Points, in no order, along strands that fork, close into loops and pass close to each other.
In the rows, zero is written as 128.
Points whose rows are less than 38.8 apart are linked; no others are. Some points are linked to none.
K_886: [171 130  94 181  93  76 160 140 138  96]
K_807: [ 82 123 167  48 144 165 111 116 126 145]
K_881: [123  94 137 120  82 117 120 151 175  82]
K_245: [127 146 140 174 180 156 145  73 105 169]
K_205: [118 168 121  89 150 137 127 105 113 157]
K_473: [137  95 119 200 158 107 129 110 102 130]
K_808: [127 119 153  86  67 146 133 133 179 114]
K_929: [127 102 139  89  74 128 136 120 179  86]
K_210: [157 124 106 173 111  84 167 126 113 100]
K_26: [131 123 133 187 172 146 135  84 105 163]
K_809: [ 90 157 153  72 130 141 131 119 137 130]
K_203: [154 146 122  86 119 163 160  69 120 163]
K_491: [127 163 121  93 140 139 145  92 112 170]
K_993: [128 103 116 154 120 119  87 169 157  87]
K_613: [121 131 149 136 106 140 107 178 160 114]
K_175: [128 143 121 171 157 129 115 123  97 177]
K_816: [156 141 114  67 107 161 155  71 147 134]
K_907: [131 104  99 153 115  94  99 162 152  75]
K_482: [133 112 121 200 165 108 158  94 102 105]
K_810: [ 98 132 128  88 191 160  83 121  95 169]
K_38: [124 106 144 121  83 134 113 159 174 102]
K_51: [100 153 154  90 111 140 127 146 152 125]
K_466: [133 110 118 193 181 124 148  79  97 109]
K_164: [144  96 103 186 141  92 113 139 107 121]
K_122: [140 127 117 211 155  93 163 107 109 100]
K_308: [ 82 142 159  76 137 140 123 139 129 128]
K_310: [104 123 169  74 118 127 114 193 121 132]
K_545: [153 107 116  95 103 144 202  70 102 110]
K_937: [143 138 124 148 145 138 131 102 108 174]
K_889: [127  94 142  98  65 118 133 141 177  86]
K_430: [142 158 118  93 129 149 146  82 115 166]
K_425: [165 129 104 166 101  92 181 118 121 100]
K_321: [ 90 129 144  80 182 166  86 128 112 153]
K_2: [138 107  91 154 125  90 110 148 133  92]
K_527: [143 125  92 156 106  74 128 155 146  74]
K_878: [150 125 123 141 141 145 143  89 111 167]
K_6: [117 154 113 162 181 119  96 158  84 168]
K_537: [138 121 126  80  94 145 143  91 170 103]
K_686: [120 137 153  93  85 149 131 128 178 117]
K_348: [142 110 113 196 134  79 150 125 106 109]
K_428: [127 119 156  79  55 140 135 154 175 118]
K_978: [109 154 116 104 171 131 112 124  96 162]
K_446: [ 90 124 160  71 172 177  89 128 120 156]
K_682: [159 126 116 100 119 156 156  73 119 149]
K_436: [146 123 115 216 133  85 162 121 112 100]
K_447: [164 121 110  70 102 161 168  65 133 128]
K_380: [108 146 161 100  95 137 124 160 155 125]
K_486: [147 100  97 164 131  92 114 139 116 110]
K_54: [127 145 134 183 170 135 123 110  95 179]
K_880: [180 133  97 178  82  94 174 126 137  94]
K_151: [130 109 132  87  82 135 137 107 178  94]
K_821: [130 116 104 153 102  80 118 162 160  62]
K_439: [142  91 101 201 148  92 105 149 104 125]
K_568: [119  93 133 124  77  98 125 160 171  68]
K_971: [ 84 122 166  61 156 176  97 127 124 151]
K_366: [127 129 158  84  60 136 129 172 166 126]
K_872: [132 134 119 206 168 125  97 148  95 174]
K_771: [160 108 111  76 102 152 183  65 115 121]
K_437: [136 102 123 190 174 131 140  83 105 128]
K_414: [106 148 116 136 182 122  96 151  80 164]
K_97: [156 128 117 115 126 151 143  88 120 156]
K_352: [125 156 116 147 157 128 113 134  99 174]
K_67: [119 118 167  65 118 122 106 209 120 128]
K_84: [148 118 115 115 102 137 211  72  99 103]
K_111: [123 129 147 150 115 135  95 196 160 109]
K_392: [121 122 147 125  94 137 108 165 169 110]
K_933: [137 145 134  69  99 158 146  85 170 120]
K_431: [122 110 119 139  89  85 127 162 168  54]
K_131: [109 158 145  92 110 146 127 129 156 127]
K_139: [141 149 124  67 105 162 152  76 159 128]
K_125: [123 149 118 186 175 124  97 158  89 173]
K_900: [114 141 161  92  82 135 129 177 157 123]
K_220: [141 117 113 202 158 121  93 151 101 160]
K_501: [121 144 138  92  97 148 129 115 174 118]
K_675: [108 163 137  82 123 147 133 107 149 133]
K_589: [151 112 100 172 119  76 147 136 112 104]
K_253: [ 88 138 169  83 130 138 121 159 129 127]
K_813: [126 111 132 154 115 129  92 179 163  95]
K_31: [ 96 136 166  82 113 133 121 174 130 129]
K_961: [138 154 113 114 132 141 125 109 127 156]
K_244: [132 112 132 192 174 140 130  85 105 143]
K_633: [141 100 106 210 154 109  96 151 102 145]
K_44: [101 140 118 121 194 133  93 139  77 169]
K_858: [106 160 122  96 160 134 116 118 108 152]
K_756: [127 120 170  85 127 116  98 225 118 122]
K_669: [115 149 137 181 183 134 131 102  92 181]
K_37: [118 158 116 127 165 129 118 123  91 171]
K_263: [156 134  86 172 102  69 144 153 134  86]
K_509: [102 134 122 102 195 146  84 137  90 161]

A piece is two or more points that can be reached from each other along the links. Count, over all rows, the pieces, the separate loops (a circle has one, a figure eight two, a Y none), the forks (points with three links) and the tips (points with one).
pieces: 3
loops: 2
forks: 4
tips: 6

A fork is a point with three links, a tip a point with one. Leave the first point through the second and follow the links. Name the first fork or tip that comes.
K_44 / K_509: K_807
K_164 / K_486: K_907
K_203 / K_682: K_937
K_978 / K_37: K_669
K_816 / K_447: K_84
K_880 / K_886: K_821
K_122 / K_482: K_245
K_380 / K_900: K_131
